Points on a hilly landscape, in no order, each with its height.
From any point a ball takes the steepest step (drop divided by distance) to one of its 2 nearest points. It stops when none of these is lower. Distance is the straight distance between rows; heights are no part of it.
siro (h 82): [ 23  20 -46 -31  19  12 -13  12 -31  12  31 -48 -23 -12  33  11  36 -20
  -8 -24  13   4  14  38  -5 -17]
gifoz (h 369): [ 33 -10 -23  24  57 -44 -11   5  18 -31 -27  10 -23  23   7  32 -14  35
  33   9  12  28  18  23  21  17]
gef (h 282): [  3  19  20  -1  17 -12 -36  29   8   7  15 -39 -16  -2  15  40  -4  14
 -10 -14  -3  -4 -25 -19  13  -5]
luvun (h 388): [-31   5  -4 -38  40 -31  18 -28  14   8  39  18 -27 -16  13  -9   8  -6
   0  10  33   2  63  29   2 -37]
Seg (h 409): [-20   7  31  -1   3  22  23   6   4  -3 -14  -4  13 -48  33 -14   8  -9
  -1 -36  29 -13  66  52  -1 -15]
Boni (h 593): [ 13  -9 -16  31  27 -28 -15 -26  41  17  -3 -17 -24  10 -26  16 -14  34
  29   5 -35  20 -43 -34 -11 -44]
Luva (h 439): [-36 -10  44  -4  -4 -12  -2 -26  -7   0  -2  17  12 -17  -3   7 -26 -14
  33 -15 -11 -38  56  54   7  23]
noded (h 317): [-47  18  24 -12  32  -4  -4  10  -4  14  37  31  14   5 -31   2 -20 -15
   8   0  12 -24  19   6   9   6]
tisu (h 267): [-19  30  24 -23   8  15 -10  42 -15   1  15 -31   7 -22  16  26   7  -6
 -32 -27   5 -18 -10  -5   7 -12]
pevib (h 213): [-15  -9 -12  35   1 -53  38 -19  24 -29 -22  40  38  -8 -21  -6 -24 -14
 -25  -1 -22  18  28  20  28  22]
nonu (h 458): [ 26 -11  22 -18  17 -17 -42  14  16  28 -12   2  22  -7  28  21 -35  17
  26  23  -8 -24 -27  -2 -25  21]
Pebe (h 181): [  1  -1   4  38  21 -13  -5  18  16   0 -27  -6  -8  -8  27  45  -1  -3
   8 -27  -5   8  42  32  23  21]
vima (h 254): [-10  46 -18 -16  -6  31 -11  21  22 -42  23 -33 -41   7   5  25  22  -4
 -37 -10   5  22  -3  14  39 -47]
Sof (h 88): [ 17  23 -32  15   8 -14  -4  18  12 -31   0 -24 -22  -3  19  25  26  -5
 -37 -21   0  39  19   1  40   8]
tobu (h 126): [-14   2  41   7   6  51  53 -18 -12  13 -14 -15   8   6 -26   5 -22  -1
 -14 -17  -3 -15  28 -40  16   1]
Kug (h 134): [ -8 -19   1 -31 -84  32  -3 -12  26 -19  28 -55   1   1  -3  21   9 -14
 -23  24  13  -3 -19  18 -13 -50]
gikan (h 187): [ 14  -8   7   4  21 -25  48 -35  -4  22  -1  -8   9 -22  -1  11  16  -6
 -36 -15  18   2  26 -35  -1  -4]
Sete (h 335): [-11  13 -21  10  33   9  -6  22  -7 -13  12 -12 -25  -9  12 -31  -8  -9
   7 -26  -2  13  31  47  32  20]
Kuvez (h 402): [-31  14   5 -17  36  -9  38 -14  19   2   7  -6 -11 -32  35 -10  -1 -11
  -6 -11  18  -4  68  47  20 -17]
Bezan (h 253): [  6 -38  27  -4 -26 -37  30 -30   1  20 -10  14  11  -6  18  -1  -5  20
 -40  33 -18  -5 -33 -53 -43 -18]
reli (h 433): [-15 -22  37  23 -19  -7  25 -18   5   1 -33  19  22 -30  14   5 -19  -4
   7 -11 -13  -7  56  35   7  27]
feve (h 410): [-44 -24  38   7   2   8  59  -6 -40   6  25   8  -1  24 -21 -37  16   8
 -18 -23  59 -18   9 -41  -3 -17]
vubim (h 89): [  2  18 -40 -40  -9  15   4 -17 -13  -7  40 -48 -19  19  -5  59  -8  -9
 -11  13 -28 -44  -8   8   1 -41]
fose (h 157): [-10  -2  12   2  -5  -2  21 -11 -14   6  -3 -30 -29   2   7  33  -3  17
 -29 -19  -8   6  26 -20  13 -33]
tun (h 276): [ 38  19 -31  19 -43  36 -18 -32   2 -39   3 -21 -55  54 -42  18  22   3
   3   4 -19  39   5  14  26  -1]
reger (h 306): [  9 -37  48 -24 -29 -17  -5 -21   6  19 -19  52  24  -2   8  11  -4  22
  -9  35  -1 -10 -15 -28 -47 -17]
remo (h 386): [-48 -31  86  -1  -5  24  35 -15 -21   5   8  11  13 -10   9 -52  -6 -24
 -14  -4  26 -41  14 -14 -18  34]
neke (h 164): [ -1 -13  27  -4  27   1  61 -45   2  14   6  -1  32 -23  -1 -20 -21 -33
 -22 -15  22 -14  49 -33  -3  23]
Gar (h 258): [-29 -36   2  -7 -32  30  52  -9 -57  29  -4  -7 -21  20  13 -50  10   6
 -10  -6  33  -5  -9 -40 -30  -7]
fumug (h 397): [-24 -28  79  -2  -9  -5   7  -5 -15   2  -2 -11  18 -37  25 -37   7  -8
 -11 -20  17 -12  20  -5 -14  22]
verer (h 218): [  7  -7  39   6   8  18  34 -21 -16  62   6  15  23   2  -8  -9  23 -22
  -9 -18  32 -21  -5 -18 -29  12]
Bipen (h 574): [ -3 -28  -8  27   2 -42   1 -19  -2  15   7  -1 -24  34 -33  -3  -6  36
  10  15 -46  16 -48 -44 -28 -33]
maki (h 106): [ 28  18  12  -8  13   8   5 -25  16  17  18 -58  20 -44  23   8  36 -33
 -19 -30  18 -30  -9  -2 -21 -30]
furur (h 242): [  0   1  15 -26 -24  10 -17  43 -36  13  12 -27   5 -17  23  22  13  26
 -19   1  -7 -15 -42   1 -25 -23]
dilit (h 280): [ -9  -7   9 -13 -21  51  11  21 -10   8 -11 -21 -13   1  21 -35 -25 -21
 -15  -6 -13  15  -5 -38  23  12]
mumuv (h 70): [ 57  19 -45  33   8 -14  -8   1   8 -28 -13 -20 -16  16   2  17  23   9
 -28  -5 -16  43 -14 -26  18  37]
tes (h 135): [ 31  15 -13  12 -26  25 -44  31  14  22 -26 -21   3 -24  26   1   5  17
  25  14  -1  20 -32   7 -10 -22]
lamuf (h 113): [ 24   1  15   5  -9  29 -14  -4  22  23  12 -57  -3 -36  31  -7  27 -38
  -6 -41  28   2  18   1  -4 -13]
meki (h 323): [ 13  40 -15  25  33  15  -4  -8 -20 -32  -9   5 -40  36 -29  12 -24  28
  -2  -2 -41  44  19   2  34  36]
Pil (h 150): [  5 -11 -28 -17 -62  10   9 -14  20 -13  14 -60   6  -7   7  19  28 -22
 -17  32 -24 -18 -35  -4 -36 -30]
mebo (h 131): [ 12  -1 -18 -29  20  11 -22 -22  -8  53  19 -25   8 -32  14 -21 -14 -22
  11  -6  14  -8 -10 -29 -20   0]
Gog (h 235): [ 20   7  21  10  16  33  13  -5  11  41   2  -6  23  -8   5  14   5 -27
 -20 -21  -2 -19   2 -32   1  16]
fur (h 375): [-49 -19  79 -12 -29   2  19 -36  -6 -10  20  16  12   0 -10 -51   6 -21
   1  23  39 -41  29 -38  -2   1]
gem (h 413): [-16 -23  61   1 -19 -14  -5   4   1  28   1   5   9 -18  23 -27  -2   5
 -32   8  11   1 -16 -37 -22   7]
tinon (h 274): [ 63 -16 -21   5  33 -17 -28  29  17 -23 -30 -30 -24  36  -6  20 -28  33
  57  26  10   5 -55 -26  -9  -7]
Dor (h 362): [ -3   5 -21  -5 -19  35  45  -5 -52  10 -19  23  -8  11 -24  10  19  13
   0 -18 -12  18  -6 -12 -10  -8]
vod (h 377): [ 22  15 -27  -4 -26  43  32  19 -28  -1 -18   5  10  -1   4  38  38 -13
 -20 -30  -3   4   0   3   1   3]
Bupos (h 443): [-20  -6  49  -5  19   8  -2 -29  -5   9  18 -27  -8 -13   8   3 -34 -17
   5 -24 -18 -29  71  20  23  10]
Voruv (h 185): [-23   8  24 -46   1  42  30 -10 -55  13  16  -2  -5 -25  13 -14   0  26
   0 -15  43 -33  19  13 -37 -55]
nama (h 101): [ 35  -3 -29  36 -17   0 -31  10  19  -3  -2 -42 -21  23   0  39  40   5
  27 -10 -20   3 -43   4 -12  -4]
seb (h 524): [-49  -7  20 -17   1 -48 -12  17 -18 -15  17  21   1  -7  -1   4  -7  18
 -12   3   7  -5  35  38  12   3]
nikid (h 247): [ 45   7 -20  15   2  10 -50  22   4 -27 -32 -33 -39  12   5   0 -14  43
  44  26  -3  33 -66 -16  -4  14]
mivu (h 474): [ -5 -14  52 -26  -8  -3  -6  21 -29   5  -4  38  39  -1  37  -6  -8   7
 -23  50   4 -27 -27   1 -42  37]
dasiz (h 144): [ 12  -7  -7  -8 -17  30  31 -24 -26   6   5 -55 -35  18  -5  18   3 -11
   2 -32   1  -2  48 -20  13 -24]
nuno (h 42): [ 60  10 -29  35  21   1 -15  17  11 -22  -7 -18 -17  54 -18  31  21  12
  -8   4 -15  21 -63 -32  12  27]
Noveg (h 119): [ 24  -5 -20 -25   1  24 -29 -11   3  30  13 -61 -10 -15  27  -7   7 -33
   5 -14   5   7  13 -13   8   1]
zuna (h 193): [-25 -13 -12   7 -16 -16  20 -16  20   1  -7  52  37  -9 -20 -36 -16 -29
   2  14  -1  19  41  -4  21  20]
deri (h 353): [ 29  13 -32  23  30  -6 -30 -14  -5 -19 -19  -3 -56  33   4  35 -25  29
  52  10  -4  29  24  18  32  32]
sal (h 361): [-37 -17  56   1 -40   1  18 -23   9  -1  -7  46  32 -24  -6 -37  -1 -11
   5  17  18 -14  33 -17  -1  -1]
ren (h 117): [-12  19  37 -16  13   8 -19  10   2  22   0  18  47 -46  16  -9 -15   0
  -7  22  18 -16 -16   5 -23  -1]
vaz (h 174): [-10 -16  19  10   6 -38   8 -14   0  10  12  -5   1 -11   9   8 -17   5
 -23 -17  -8   8  32 -21  18   6]
bifib (h 194): [ 13   5  -7  41   7  -5   6  -9  13  16 -26   1 -31   0   2  37  26   7
   6 -37 -14  29  26  13  12 -19]
mok (h 69): [  8   6 -33 -33   7   8 -15  35 -29  -8  27 -41  -2 -33  45 -27   6 -20
 -13 -24  11  18  32  19   4  20]
dilof (h 328): [ -4  30 -28   2  40  31  26   3 -24 -27   4  -7 -53  10  12 -16  20 -11
 -23 -43   1  33  53  35  31  14]
kifa (h 300): [-24   0 -11  18 -12  14 -13  40  -6 -31 -17 -11  -7   8   4 -15 -52   1
   1   6 -47  15 -10   4  46  47]
dat (h 149): [ 12 -10 -21   2  12   4  12  12 -42  21   3  15  12  18   3 -13   1 -14
 -16 -13  -2  21   3 -11  10  72]
bep (h 277): [ 62  -6 -10   7  15 -18 -24  23  58 -28 -18 -44   9  28   4  41 -15   9
  -6  13  -2 -11 -35 -40  11 -11]
sape (h 270): [-27 -30  32 -27 -24  42  33  -3 -24  27 -15  -1 -14   7  20 -50 -18   2
 -15   3  16   2  10 -38 -10  15]
Romub (h 426): [-14 -10  19  12  16   6  43   5 -49  20  38  -5  -6  -1  -4 -23  32  -4
 -17 -58  44 -15   9 -11 -16 -11]
dena (h 293): [ 22  -7 -47  19 -57  -6 -25 -14  21 -44  20 -29 -15  43 -33  29  52 -11
 -11   3   2  37 -26  45  -5   0]
Gok (h 156): [ 13  20 -19 -16 -29  25 -21  17  20  -9 -22 -23  -9 -13   9  35  13   4
  -3   3 -15   9 -13   9   4 -41]
Kap (h 269): [  9  28 -30  -9 -33  60  -8 -16   0 -40   8 -30 -49  19 -41  -9  13  -9
 -17  -9 -12  42  -5 -11  29  -8]
ruve (h 171): [-13 -26  34 -10 -23 -16 -24 -12   3  41  -2  38  23   6  26 -42  16 -30
   1  46  29 -12   3 -13 -28  35]
mol (h 438): [ -7 -19  15  -9   2 -13  32   5 -40  15  33  17  22 -11   6 -36  35 -19
  -4 -35  56 -14  35  10 -30  24]
zuz (h 275): [ 10  22 -11  13   5  12 -37  56   4 -43 -23  -3 -27  11   6  14  -6  28
  -2  -4 -17  25 -25   2  26   7]
pegi (h 224): [ 43  11 -47   7  -3  21 -35   5  34 -42 -22 -41 -31  32 -23   7  -4  27
  41  31 -21   9 -84 -15  -9 -18]
zoz (h 108): [  1  13 -15 -37 -33  54  28 -22  -5 -12  15 -49 -12   6 -16  33  -6 -14
 -22   3  -4 -32   3 -16   7 -39]
dudaz (h 161): [ 17  -2 -17 -25   9  54  48  -1 -19  14  14 -27 -10 -22  10 -29 -13 -12
  -1 -43  28 -13  26 -21 -10 -32]
delo (h 68): [-32   4  -3  17  16 -36   5   7  15  -8  -1  21  52 -18   2 -29 -28 -10
  -6  11  -3 -10 -16  28  24  24]
Gonun (h 201): [ 43  -3 -61 -10 -12  11 -22  11   4 -24  -7 -23 -18  41 -20  33 -16  24
  43  25 -46  -7 -47  -2 -10 -18]
katib (h 319): [ 17  20 -51 -10  19  15   3   0 -29 -18  -8  11 -36  12   4  19   6   0
  -3 -11 -23  25  51  30  25  28]
gisi (h 100): [-20  -3  -8  25  -7 -40 -32  14  22  -7  -9  27  37 -11 -10 -57 -16 -16
  22  26   3  23 -26   9  22  42]
Sav (h 93): [ 18  22 -27 -35   9  16   4 -14   4   7  41 -60 -21 -18  32  27  38 -32
  -9 -15  21 -31   8  21  -9 -47]
madi (h 348): [-22   2  10   1  -1   7  -1  16  22   3 -27  77  21  20 -31 -17 -25  15
  22  20 -20   6  -3  -2   7   6]
peb (h 450): [  7 -40 -11 -33  -9 -15  42 -31 -62  14  21   5   7 -13   4 -21  21   0
 -11 -25  49 -14  35 -10 -33   0]
tipa (h 153): [  9  -1  -6  -7  33  36  57 -35  -4  14  12  -9   7  -8  -8 -22 -15 -33
  -9 -49  16  -8  46 -20  15  -4]
nufe (h 303): [ 39   3 -30 -32   3   5 -21  -5  16   7   2 -31  13   6  16  28 -24 -13
 -15  36 -16 -16 -43 -40  -2  10]
ramag (h 219): [-25  13  13  25  14 -60  25 -17  47 -27   2  50  40   6 -34   4 -22  -8
 -12  21  -9  -9  30  15  21  -9]
Dotik (h 390): [ 24   0 -21  -3 -31   7  50  -2 -23 -11 -23  -9   5  10  -1  68  37   9
 -25 -17 -13 -16  -4   6 -20 -20]
Pabi (h 530): [ -7  -3 -29  27 -17 -27   2 -35  -8  18   2  45 -15  14 -42 -32  46  18
  12  -4  -5  40 -28 -12 -24 -19]
zasa (h 178): [ 46  29 -60 -18   8  34 -33   1 -12  -3   1 -12 -19  26  -9  34  -6   4
  16  19 -23  -1 -29  -1   8  12]
Lalo (h 339): [-17  22 -14  30  43 -13 -24  -9   2 -28  -6  27 -34  30 -20  -3 -23  27
  25   6 -10  35  22  33  32  28]
ginep (h 143): [ 11  16 -17   4  37  36  12 -13 -13  18  24 -13 -17   0 -18 -24   6 -26
  10 -37  -7  15  18 -13  13  -3]
gup (h 112): [ 13  14 -32  -8   7  -3   4 -28 -12   3  14 -28 -26  29 -12  62 -18   9
  11   8 -43  -8  -7  -3   6 -30]
zopus (h 315): [  3  10 -48   4 -42   5  23 -28 -11 -36  14 -42 -36  23 -26  27  44  -6
 -18   3 -35  17 -17  -7   0 -16]
benav (h 115): [ 18  10  -8  36  -8  20 -27   4  -1  14   3 -39 -36  -2  -8   9  41 -14
   7 -32  -9  18 -28  -3   7 -14]
pek (h 488): [-22   9 -14  -8 -19 -15  14  -5 -25   3  29  51 -13  10 -40 -11  53 -21
  17  -3  48  -7  29   0  -5 -25]
bol (h 263): [  3  42 -18  -5  -8  45 -43  24   6 -41  -6 -24 -45  20 -16   8  18   7
  -6 -11  -8  28 -21   4  36  -6]
kile (h 95): [-35   4  25  21   4 -45   9 -21  29  -8  31  12  52 -21 -18 -40  -2 -46
 -16   6  16 -23   7  12  21  25]
beb (h 202): [ -4 -17   4  -7 -19  -7  22  -8 -17  31  -2 -16   1  -1  24   1  11   4
 -23  21 -27 -20 -62 -32 -54 -14]
fum (h 425): [ 10  -7  21   9 -22   4  32  10   5   4 -50  34  27 -34  11  26   6   4
 -15 -29   3  -5  36  20  -3   9]
Lubag (h 116): [-33 -15  16  -6   8 -18  28  20 -35  10  22  35  29   9 -14 -25   1 -28
 -16 -12   9   1  12  -3  11  51]
Zova (h 186): [-13   7   1  12  50 -44   8   4  63 -22 -22  34  18  -4  -4  15 -41  15
  -2  12 -12  -6   8  19  17 -18]
relof (h 486): [-20 -16  52   7 -20 -10  30 -59 -19  28   6   4  -7 -13 -19   9  20  25
  -1 -19  10 -16  16 -30 -34 -41]
por (h 614): [ 16  -8  -2  12  40 -52 -33  51  26 -25 -14  35  27  -9  10  -3   8  37
  20  12  43  25 -19  26 -17  -6]
letik (h 429): [-24  -9  56 -11 -35 -25  -9  32  10  -6  -1  57  32  22   7 -18   5  -9
 -10  43   8 -16 -21  -6 -21  17]
vedi (h 342): [-10 -40  57 -11 -55 -22   1 -11  14  -2 -36  54  20  -6   4 -24 -11  20
   3  36  -3  -3  26  -7 -22  -4]
Nogu (h 236): [-23 -39 -11  -5 -29  -4  32 -22 -43  50  15  -4 -13  15  19 -36  19  -3
 -12  17  -8 -10 -39 -30 -43  -4]
sor (h 262): [ 50 -12  28  13  11  -7 -10  -1  32   3 -12 -29  14  16   5  60 -18  -1
 -17  12 -21 -25  -3 -39   5   9]
fana (h 90): [-29 -17  26   5   6   7  43  25 -30  -3  28   3  13  -4  -3 -60 -15 -23
 -17 -35  28 -11  11 -11  10  33]
fizo (h 28): [-25 -12   7  19  -2 -12 -30  15  33 -10 -41  18  16 -23  -5 -26 -55  15
  51  11 -11   8   6  39  25  16]
tida (h 169): [-14  13  11 -37   0  57  30  19 -33  12   7  -7   5 -23  18 -51 -25  -6
  12 -33  38 -17  17   4 -21 -19]
ses (h 159): [ 12  17 -51 -31  29  30 -26  -6 -30  27  26 -15 -29   7   0  14  -4  -1
  23  -4 -18   0  -2  15  10   1]
Niro (h 674): [-10   4  35  15 -18 -54 -23 -25  45  -9   1  45  22  -6 -15   3  25 -27
  24  22  17 -20  51   2  -1  -1]
turad (h 329): [ -2   0 -54  18 -42  13  26 -24 -11  -4 -11 -29 -32   2 -15 -12  24  -2
   9  10 -53  23 -37 -17 -27  -6]
tepuz (h 580): [  1 -11  10   3 -13 -58 -27  41  11 -14  -4  56  31   8  -6   4  28  16
   8  13  25   8  -8  16 -15   1]
pov (h 91): [-18  21  71 -14   4  55  17   3   4  -8 -15  -8  42 -51  17  -6  -9 -17
 -18  -6  -6 -43  -4   7 -11   8]
Nuki (h 130): [  4  18 -21  25  27  13 -17 -15 -14  19  13  -8 -43   4 -20 -29  20   6
   3 -29  -8  36 -20 -10  10   2]
gor (h 475): [-16 -11 -25 -25   1  -9  23 -35 -32  15  49  22 -18  10 -25 -43  31 -13
  20 -17  53 -10  21 -14 -26 -32]
Siken (h 371): [-45   7  60   9 -10  -5   7   8  22  -4  -4  57  16  18 -36  -5 -26  16
   2   5  -8 -20   0 -10   9 -19]
vib (h 173): [ 10  -2 -32  20  23 -21 -22   1 -19   5  -6  15  -3  -2   5  -1   1  -2
  13  -8   0  39  13  15  17  58]
lalug (h 309): [ 16  11 -38  -4  -2  34  -5  24 -31 -35 -11  -1 -19  19  -3   3 -23   7
  -9  -4 -35  27  15   6  39  39]
simom (h 77): [-11  -1 -16 -15  10  21  30  28 -15 -14  15 -30   8 -32  17 -65 -15 -36
 -12 -40  16   7  25   7  13  18]
megev (h 154): [  8   9 -12 -29  25   0 -26  -5  -4  34  12   3  27 -42  14  13  -6  -2
   4   4  13 -11  -2  13 -19  -6]
fon (h 136): [-23 -30  16   2 -19 -23 -43  22   4  23   2  23  31  -6  28 -51 -24 -15
   4  46  14  12 -16   3   0  42]
led (h 509): [-51  -6  50  -5 -16 -18 -20  24 -18  -9   8   1  24 -24  10 -16 -31  11
  -8   2 -15 -31   2  37  11  25]
Vupiz (h 476): [  3  -7  55 -10   5  -5 -35  22   0  20  -3 -26  25 -12  31   7 -21  -4
 -12  12 -11 -31 -23 -17  -2  41]
zugi (h 67): [  7  25 -46 -17  12  24 -22   9  35 -21 -12 -34 -10 -42  38 -13 -17 -16
   3  -1  -2  31  35  23  34  -6]
nulo (h 396): [-40  -5  70   1 -37 -38 -18  18  27 -42   1  39  31  14 -17 -13 -14  12
  11  31 -15 -34  -1   1   0 -13]
dakub (h 683): [ -6  -8  41  15  -1 -40   2 -24  10  21  19  46  41 -11 -20   0  30 -34
   5   5  27 -29  36  11 -12  25]
buz (h 44): [-27   3  -1  30  17 -24 -16  -1  20 -17  -8  -7  28 -23  11 -17 -36  -9
  31  -2 -16 -14  -5  71  41  19]
fofes (h 52): [  5  23 -46 -31  -6  -2 -30  27 -12 -13   0 -31   5 -39  48  -2  -6   2
 -28  14   2  35  20  14  11  -3]
notu (h 207): [ 33  15 -21  38  14  14  -1 -16  14 -10 -29  -1 -42  39 -23  45   4  28
  18 -16 -37  28   4  14  25 -25]
foto (h 336): [ 44   5 -47   3  32 -32 -16  29   0  -6  -5   9  10  10  -5  28  11  38
  13   4 -11   0 -52  14 -24 -15]
funuk (h 493): [-23  -8  42   8 -12  -8 -39  61 -22   0 -11  -3  20   5  26   7 -26  11
  14   9  -8 -25 -28  16   7  44]
vafo (h 284): [ 35  -7 -58  14 -48  11 -28 -35  23 -47   6 -30 -44  53 -29  29  10   6
  19  27  -7  35 -21  47   3   3]
volu (h 359): [-10   9 -19   1  25  -9 -29 -13 -14  24  15  38 -18   5 -25  -6  12   2
  25 -15  20  20  16  26   2 -10]
Rure (h 152): [ 25   1  12  28  51 -33 -10  13  60  -7 -25  13  19   9 -17  19 -30  31
  18  -1  -2   1 -23 -16   1 -14]
Biso (h 385): [ 25  21 -17  47  46 -31 -15  35  32 -47 -32   1 -11   6  19  23 -12  15
  33  -2  11  18   4  50  29  38]
Nubol (h 248): [ 27  -6  20  22  19 -12  -5 -16  16  45   2 -14   7  19   1  22 -11  -6
  -6   0 -18 -11 -17 -46   2  16]
setaz (h 81): [-38   6  62 -10  13   9  10 -26  25  -2   8  16  47 -49   6 -25 -16 -21
 -15  16   9 -38  -7   5  -2  20]
Ruz (h 345): [-20   4 -36   7 -25  32  31 -21 -40  11 -15  13 -35   7 -29 -29  25  23
   6 -16 -35  19 -38 -14 -26 -21]
dufi (h 121): [-11   6 -26 -28 -47  31  22 -31  32 -33  24 -47 -20   9 -20  31  13 -24
 -30  12   6   3  -4   4  10 -64]
bupiz (h 137): [ 24 -11  21  -3 -21  42  39 -24 -21  18  -3 -30  -5  21  -7  12 -10 -30
  -6 -20  -3 -31  56 -30   9  14]
ponos (h 549): [ -7 -15  29  -1  -4 -45 -23  19 -16   5   4  27   6   4  -3  28   8  36
  -8  -5  11   0  -6  14 -11  -2]
pomu (h 667): [ -7  -4   4  25 -28 -71 -44   0  44 -44 -12  31  27   1 -13 -12  10 -19
  57  33  10 -33  31  27  19  -2]
Komib (h 221): [ 16  17 -17  24  16   7  17   6  20 -27 -27   5 -41  35   2  56 -13  22
  -6   9 -31  24  52  15  41 -18]
folo (h 288): [-48   2  21   2  -4  25  12  11  -2   5  -2  12  10 -12  -9 -59 -29 -19
  -5 -10 -15  23  -6 -14  36  18]
von (h 170): [ 17  18   2 -10  -6   8 -29  26  18  -4 -21 -24  10 -21  27  41   5  -9
  -3 -14   0   3  30  30  15  -2]
fofit (h 289): [ 11   7   4  22   2  -5  -3  54  22 -55 -32  -7   2  23  -6  13 -34  23
 -13  -4 -46  20  -9  -9  35  21]
zuv (h 243): [ 33 -10 -27  -5  14  -1 -15  22   0   8 -26  22   5  14  10 -14 -18  23
  -2  31 -16  23 -53 -32 -10  15]
pofeg (h 340): [-12  -1  -5 -14  14  -7  -1 -18 -15  33  21  47  10   7 -27 -13  -1  -6
   1   3   6   1   0 -17   2  -7]
sapof (h 234): [-17  13 -15  -4  10  15  24   0  20 -18 -22   6 -34 -11  22  16 -27   6
  -9  -6 -20  20  58  33  45 -23]
Vuz (h 212): [-13  -5  23 -31 -29  15   4   4 -50  32   8 -15  11 -33  11   3  22  18
  -4 -12  13 -27 -18   6 -40 -34]
Sil (h 697): [ 13  -3  10   0  29 -43  -8  -2  17  16   4  41  53 -19  -5  13  -1 -14
 -10   4  12 -15   2   2 -19  30]
Vapo (h 387): [ 37 -14 -12 -20  44 -44 -22   8  19   5  -4  38  30  10  -3  36  -8  35
  16  21  13 -27 -24  19 -30  -8]
bofub (h 389): [-26 -17  59  -7 -13   1  32 -21 -28  13  36  25   7  32 -15 -46  23 -22
  -5   9  61 -46  21 -52 -26  -4]
bifu (h 118): [ 26  13   5  28  28   5 -10  23  49  15 -27  13  15  -4  -5  20  -3  20
  -8  -1 -19   3 -47 -31  -7 -17]
samaz (h 415): [ 10  -3  16  -2 -14  20  18  -1 -23  25 -21   7  19 -42  21   1  32  -3
  -3 -34  31 -14  37  28 -21 -13]
zibu (h 195): [ -6 -21  45 -19  -5  25   2 -17 -14  50  12  35  40 -10  23 -44  22 -36
  -3  16  44 -26   4  -8 -45  21]
gubaf (h 80): [  9  17 -54  35 -32   1 -24   5  52 -25  13 -51 -12   5 -11  23  38 -12
  41  24 -21   4 -60  26 -32   0]
Tino (h 109): [-26  14  55  -9  -6  50  45   4  -5  11 -25   0  18 -23   1  -8  -8   8
 -32  -4  10 -33  -3 -24  -8  -4]
Zila (h 373): [-27   7 -26 -17  30  -6   3 -17  -3  -1  27  33 -38  -4 -13 -43   7  -7
  14 -15  20  28  50  25   8 -22]
Gutak (h 290): [ 55 -14 -32 -11  31  -9 -29  49  12 -12 -30  -1  11  22   7   1 -16  38
  25  32   0   4 -74 -10 -21  -4]
tofuf (h 463): [-11 -12  74   3 -14  12  39 -34 -17  18 -17  13  -3  -2   5  29  10  27
 -23   3   1 -28 -25 -38 -33 -25]
Rivi (h 139): [  0  -2 -24 -15  22   3   3 -22 -48  33  25  -4 -28  20 -14  30  -6  12
  13 -11 -12 -11  19  11  -2 -21]
fen (h 302): [-30  19 -13 -11   7  19 -29   3  -6  15   7  34  -6   1 -20 -65 -26  -7
  18  14  -1  29 -13 -13  13  32]
Megit (h 172): [ -6  -2 -27 -12 -36  25  28 -15 -30  19   9 -47  10 -18  20   4  28 -17
 -14  13 -14 -29 -43 -19 -45 -16]
Lilid (h 245): [  0  36 -20  -1  -4  25  -5  23  36 -30 -16  -7 -49  -6  32  25  20  12
  -8  -4  -7  32  27  38  40 -47]
vud (h 551): [ -3 -22 -28  21 -11 -27  -8 -21 -16  33   8  21 -18  23 -10 -19  17  15
  10  15 -24  29 -54 -34 -21   2]
Mit (h 343): [-34 -10  -6  21  16 -32 -11   6 -23 -22  16  -2  -3   2   0 -19 -25 -12
   0 -16 -22  10  40  44  40  46]
gis (h 657): [-10  -3   4  17   7 -66 -28  18  53 -53 -10  46  27  18 -16  -5 -13  15
  35  35  17 -16   9  46  11 -15]
navim (h 179): [-25 -15   1 -14  -6   1  43 -30   8  11   2  24  34 -27  -6 -54 -35 -43
  -7  14  16 -15  26  -9   9  24]
paguk (h 304): [-17  -6 -46   7 -52  12  14 -23   0 -53  43 -47 -31  24 -26   4  59 -22
 -26   5  -4  24 -13  44  -6 -11]
Dobu (h 508): [-17   6  -2  21 -12 -16  -5 -22  -7   9   7  62 -18  27 -60  -4  43   5
  17   6  10  23  11  -9  -6 -43]
gonat (h 298): [-22  12  31  -1  40 -12 -32  24 -13  16  21 -16  -4   4   1  20 -24   7
   9 -14   1 -26   9  10  13  14]
fopu (h 640): [  0  18 -25  22  36 -51 -36  17  43 -22  -8  56  13   9 -12  -4   2  13
  32  20  39  20  -5  34   4   3]
Deve (h 107): [ 15  20 -59  14 -21   9 -40  19  19   3  -1 -50   4 -24  18   6  28  11
  32  25 -15   3 -57  23 -31 -34]
Rori (h 46): [-17 -25  -1   1  -4 -25  -2   8  14 -24 -33  22   5  -6   6  13 -58  24
  18   4 -34   6  38  18  19   9]
tomo (h 464): [-11 -14 -45 -30   2  -9  53 -32 -60  20  39  -6 -20  -4  -5 -19  15   7
   6 -17  25  -7  10  -7 -23 -18]
Zeg (h 291): [ 51 -17 -25 -15 -17  -5 -39   7  47 -16   5 -41  22  29  -2  42  -7  -8
   0  42  -7 -21 -63 -26 -12 -16]
duk (h 435): [-15 -28  58   7 -18   0  -6   5  -6  32  -7  14 -15  12   7  12 -13  23
 -12  -2 -20  -1 -25 -34 -16 -19]
muru (h 430): [ 56 -17  20 -22  31 -36 -29  -1  27   8 -21  -3  38  -8  21  36   3  26
   3  18  -5 -36 -36  -4 -47  -7]
mipo (h 79): [ 29  20 -13  30   9  23  -1  23  15  11 -13   1  -3  27 -11  10  17  -2
 -23   3 -25  13 -78 -40  -3  -2]
vozod (h 281): [ 16  14 -39 -35  12   6  -4  22   4  12  -6  14  27 -15  15   5 -27  -4
 -24  32 -22   3 -28 -24  -2  20]
ranez (h 203): [ 28  -7 -42   7  26 -16 -27  19  -1  -8 -23  31  14  11  -1  -6 -28  20
  30  20  -4  24 -20   3   6  52]
Zut (h 324): [-15  12 -13   4   5  18 -41  16   6  10 -21  59  -4   1 -31 -30 -25  27
  36  16  -3  34 -28   4   9   9]

For each start below, name the point where the ball stops.
Dotik: bol
vod: bol
vima: gubaf
Dobu: vubim
tofuf: vubim
Siken: vubim
